Each row is a point on a tangle of strands that fork, close into loops and nearly touch. The rows are in no order.
(in the rows, 128 means zero)
Points whose rows are less than 102 apart are linked; no others are. Some points are linked to none.
Z_144: [137 124 148 107 108 117 159 166 135 125 152 159 124 115 149 127 129 102
  71  93 104  92]
Z_859: [116  89 194 143 118 108 135 127 171 139 127 158 110 120 159 141 145  90
 123 101 132 187]
Z_26: [136 159 125 134 151 153  77 101 146 129  49 129 125 122  98 120 128 143
 176  95 129  75]
Z_282: [109  45 117 162 144 161  76 148 134  99  77  95 113 108 125 149 130 115
 153 145 131 134]
Z_265: [160 169  84 144 128 123 211 113 116 155 160 125 137 128 142  90 134 125
  97 182 190 128]
Z_900: [122  90 141 110  85  96 199 140 124 134 157 176 131 143 135  99 103  89
 113 107 129 136]
Z_691: [108 140 111 114 128 157  69 138 140 138  25 164 108 132  87 107 114 144
 182  94 113 102]
Z_932: [132 111 165 107  91 120 138 163 145 140 115 154 105 126 139 137 143 112
 109  73  90 112]
Z_145: [116  98 125 103 131 170 108 151  95  90  74 150  75 158  93 114 136 161
 121 159  71 193]
Z_525: [141 161  58  92 121 118 120 177 107 170 166 115 138 192  79 104 124 166
 150 156 114  86]
Z_951: [108 119 154 165 178 161 146  75 129  83  93  79 100  75 123 131 121 144
 138 139 169 105]
Z_304: [137 190  89 130 143 150  80 174 110 133 105  93 122 113 103 150 130 170
 158 143 110 104]
Z_644: [154 139 110  74 145 114 131  78 119  68 209 140 176 123 165  85 106 129
 122 142 107 105]
Z_219: [129  88 118 160 113 100  92 166 157 109 104 133 144 154 120 134 179 128
 157 151  89 224]
Z_810: [105 154 120  82 140 121  67 118 131 129 141 178  80 176 144 139 120 139
 102  91 107  51]
Z_493: [109 151 103 152 151 116 124  75 120 141 176  61 158 118 124 158 120 130
 172 130 186  91]
Z_553: [158 193 149 125 173 160  95 121 121 105 105 131 110  92 145 141 154 161
  78 118  97  85]
Z_650: [130 166 173 141 150 101 157 140 117 122 143 174 136  81 159 148  59  82
 115 135 178 111]
Z_133: [117 101 173 134 132 118  88 102 142 111 187 131  72 164 132 133 154  82
 102  68 162 182]
Z_965: [151 152  91 126 110 141 151 106  99 174 193 110 188 141 155 134 137 162
  70 188 153 156]
Z_804: [148 181 128 143 179 179  74  90 109  98  87 115 112  89 112 143 140 165
 101 129 130  95]
Z_611: [112  61 114 151 121 129  58 147 156 115  76 115 117 157 103 150 153 118
 185 138 108 202]
Z_5: [156 188 140 149 126 138 157  90 121 164 138 116 192  89 151 133 136 169
 104 162 137 150]
Z_483: [120  98 188 130 122 124 128 116 164 128 105 142  94 102 148 145 141 101
 113  81 119 137]
Z_142: [141 131 153 145 175 179 119  70 126  82  70 119 106  74 111 132 128 137
 122 120 138  95]
Z_111: [103 105 135 103  96  97 104  84 127  92 176 141  64 167 119 137 125 110
 120  66 139 164]
Z_570: [113 166  83  72 144 114  61 134 110 135 156 163 113 189 133 136 117 144
 127 116  92  61]
Z_162: [138  72 159 152 108 121 166 177 139 129 102 170 135 131 164  95 134 113
 100 176 110 189]
Z_746: [110 130 134 126 149 115 131  75 154 119 156 101 122 116 133 151 120 113
 135  97 161  56]
Z_241: [143 193 106 112 136 154  36 139 107 198 139 106 151 152 134 168 142 182
 119 155 112 128]
Z_186: [100 106 141 117 107 116 195 146 121 127 123 111 100 138 110 131 122 133
 159 130 105 167]
Z_524: [162 149 116 122 129 110 206  93 113 159 182 139 181 143 122  84 125 119
 131 133 146  96]
Z_286: [ 97  81 129 149 151 136 123 152 132  99  93 102 112  91 154 157 126 107
 149 143 129 158]
Z_526: [128 130  87  85 109 101 117 123 102  84 182 134 136 136 130 133 110 115
 120 107  92  90]
Z_585: [156 166 111 102 146 123 120  82 106 114 215 145 201 117 162 115 113 119
  96 140 129 126]
Z_653: [147 171 132 157 126 115 199 160 104 149 132 136 164 100 141 101  87 116
 131 167 174 136]
Z_659: [130  89 183 138 122 115 167 186 138 134 116 183 131 109 184 119 105  90
 100 153 120 158]
Z_283: [116 148 116 141 138 114 131  95 138 148 132  73 139 119 113 151 130 119
 192 101 166  76]
Z_380: [ 90 161 114 104 135 114 117 120 131 146  96 132  77 176 112 127 113 172
 181 113 111 100]
Z_49: [101  88 115 126 150 175  74 114 104 101  62 158  88 161  80 147 134 135
 145 147  92 186]
Z_401: [107 178  88 108 163 116 100 123 120 164 135 102 114 175 106 146 120 153
 189 130 129  78]
Z_365: [140  88 144 135 101 119 112 186 148 130 122 136 110 175 119 112 178 132
 106 139  82 211]
Z_56: [131 137 124 130 166 123  82  66 138 133 186 101 163 108 137 144 122 112
 115 105 176  52]
Z_284: [121 167 102 145 145 114  89  87 116 144 191  88 166  98 147 180 120 120
 137 127 176 107]
Z_880: [114 119 100 102  96 101 188 137 106 134 157 115 122 162  98 122 116 139
 163 128 109 119]
Z_317: [146 128  78  85 104 105 145 121 107  66 196 142 157 127 141  84 101 123
 105 135 106 101]
Z_297: [120 165 142 139 130 113 208 126 115 128 139 127 153  95 136 121 105 118
 152 128 139 124]
Z_90: [104 101 154 143 136 124 200 151 121 114 101 132 119 102 148 120  98 112
 162 165 124 187]
Z_747: [102  67 123 143 113 144  54 149 159 133  46 114 108 153  94 130 132 120
 194 116 128 155]
Z_805: [117  55 191 159 134 150  95 116 180 111  85 129 107  94 152 135 147 103
 104 113 140 138]
Z_73: [149 194 155 142 135  97 146 112 109 135 173 168 180  94 161 146  74 110
  92 148 180 121]
Z_360: [144 186 117 139 125 125 132 168 114 132 151 117 164  84 145 149 129 135
  98 132 131 110]
Z_883: [134 128 104 102 111 104 191 101 115 135 176 130 158 160 108  94 124 125
 136 117 113  96]
Z_599: [114  99 186 155 145 103 101 119 156 119 165 142  97 145 156 149 169  86
 104  98 137 201]
Z_612: [ 80  85 144 134 107 104 160 120 135 133 129 107  85 139 130 151 126 106
 178 111 133 181]
Z_764: [123  63 133 144 139 157 143 120 110  95  78 176 161 121  97 127 143 107
 129 159  91 201]
Z_579: [104 110 112 102 110 101 106 140 127 109 151 132  95 134 138 161 119 105
 125  89 116  89]
Z_699: [137 100 147 114 105 155 109 174 125 122  80 153  84 164 104 113 147 155
 123 126  72 176]
Z_679: [123 105 122 117 109 150  72 160 143 133  31 143 112 141  80 124 126 126
 182  99  96 139]
Z_577: [116 120 130 143 128 118  99 159 155 128 123 106 131  81 146 160 121  92
 131  89 157  79]
Z_712: [112 159 126 153 166 150 124 106 119 103 132  64 110  71 136 159 129 145
 136 143 159 109]
Z_701: [165 155  65 111 130 139 153 115  94 131 205 116 171 152 140 103 139 131
  65 168 147 116]
Z_425: [ 97 111 138 157 156 126 159 153 129 114  93 117 122  81 153 145  98  97
 178 157 150 166]
Z_325: [150  69 156 144 109 148 156 140 141 116  83 166 138 133 118  91 163 120
 104 145  81 197]
Z_211: [126 146  83  68 124 112 100 142 107 146 165 153 125 202 104  98 115 153
 141 126  86  74]
Z_682: [149 192  86 133 114 138  89 166 104 163 141  79 166 130 110 160 143 188
 127 164 112 133]
Z_215: [117 165 109 132 158 124  91 106 137 165 114  73 135 155 101 134 124 147
 196 123 160  67]
Z_843: [156 175  60 116 111 126 118 191 109 175 159  83 161 162  84 124 146 179
 143 170 117 112]
Z_931: [148 187 134 141 138 113 184 100 123 170 160 119 198 111 128 121 133 138
 138 131 143 123]
Z_724: [101  67 172 142 110 134  74 135 165 135  98 100  89 139 128 132 121 132
 106  76 161  83]
Z_755: [143  76 134 127  83 133 210 144 146 150 103 136 103 139 112  71 152 124
 122 135 115 156]
Z_150: [118  73 144 159 146 147 108 100 131  78  88 153 129 128 124 147 166 126
 123 158  96 220]
Z_641: [121  54 189 150 131 168  58 133 169 115  75 108 103 117 129 123 133 138
  86 100 150  95]
Z_196: [167 127  48  95 115 119 162 112 105  87 195 131 156 140 148  63 122 119
  88 165 139  98]
Z_405: [123  88 170 123  86  91 155 144 149 140 161 184 129 141 149 121 115  76
 110  85 128 174]
Z_926: [169 180 102 163 101 112 178 133 109 170 152 133 164 128 148 102 105 137
  92 196 206 142]
Z_112: [142 177 109 152 100 136 153 126 111 175 148 106 192 116 162 147 121 184
  90 193 152 166]
Z_169: [111 161  96 134 152 142 103 151 112 116 123  60 101 103 124 167 124 144
 150 139 136 102]
Z_18: [141 157 126 123 122 118 162 172 119 122 164 156 156  94 157 122 109 107
  66 124 128  94]
Z_918: [104  74 137 130  92 112  84 138 156 136 132 116  92 148 134 155 118  91
 131  73 150 114]
Z_59: [152 153 138 120 137 162 173  98 114 113  76 132 141 105  72 105 138 155
 152 118  94 119]
Z_513: [159 114 103 120 106 152 205 125 138 139  83 121  91 142  86  64 165 154
 113 153 116 112]
Z_999: [129 168 143 100 160 145  95 132 131 128 108 148  82 133 149 142 134 158
  92 101  97  60]
Z_281: [150 132 136 109 115 152 186 122 124 130  74 133 113 144  84  82 143 166
 144 132  86 122]
Z_588: [108 109 182 131 147 107 158 146 142 121 130 171 116  79 176 145  87  89
 108 121 151 128]
Z_640: [155 186 132 125 150 144 125 108 131 126  88 113 145  99 104 127 142 152
 154 113 111  99]
Z_973: [ 92  68 150 152 111 109 104 128 160 140 119 100  98 137 131 153 136  94
 164  97 153 163]
Z_858: [122  79 105 113  67 103 195 155 127 154 150 137 112 168 102  85 128 110
 126 114 126 138]
Z_661: [149 180 138 127 136 114 128  85 109 153 193 154 207 100 160 143 108 122
  90 137 156 134]
Z_501: [131  92 177 155 139 145  93 102 149  99  97 142 100 137 129 132 180 122
 119 121 107 210]

How many points has the smallest loop of links through each point below? Write none if it is on no loop.
Z_196 => 16
Z_859 => 13
Z_810 => 14
Z_283 => 5
Z_691 => none

A fork is a point with three links, a tip a point with one. Leave the first point through the second and follow the links. Name the first fork or tip that comes.
Z_150, Z_764 => Z_317
Z_951, Z_142 => Z_682
Z_365, Z_219 => Z_858
Z_650, Z_588 => Z_501
Z_640, Z_26 => Z_49
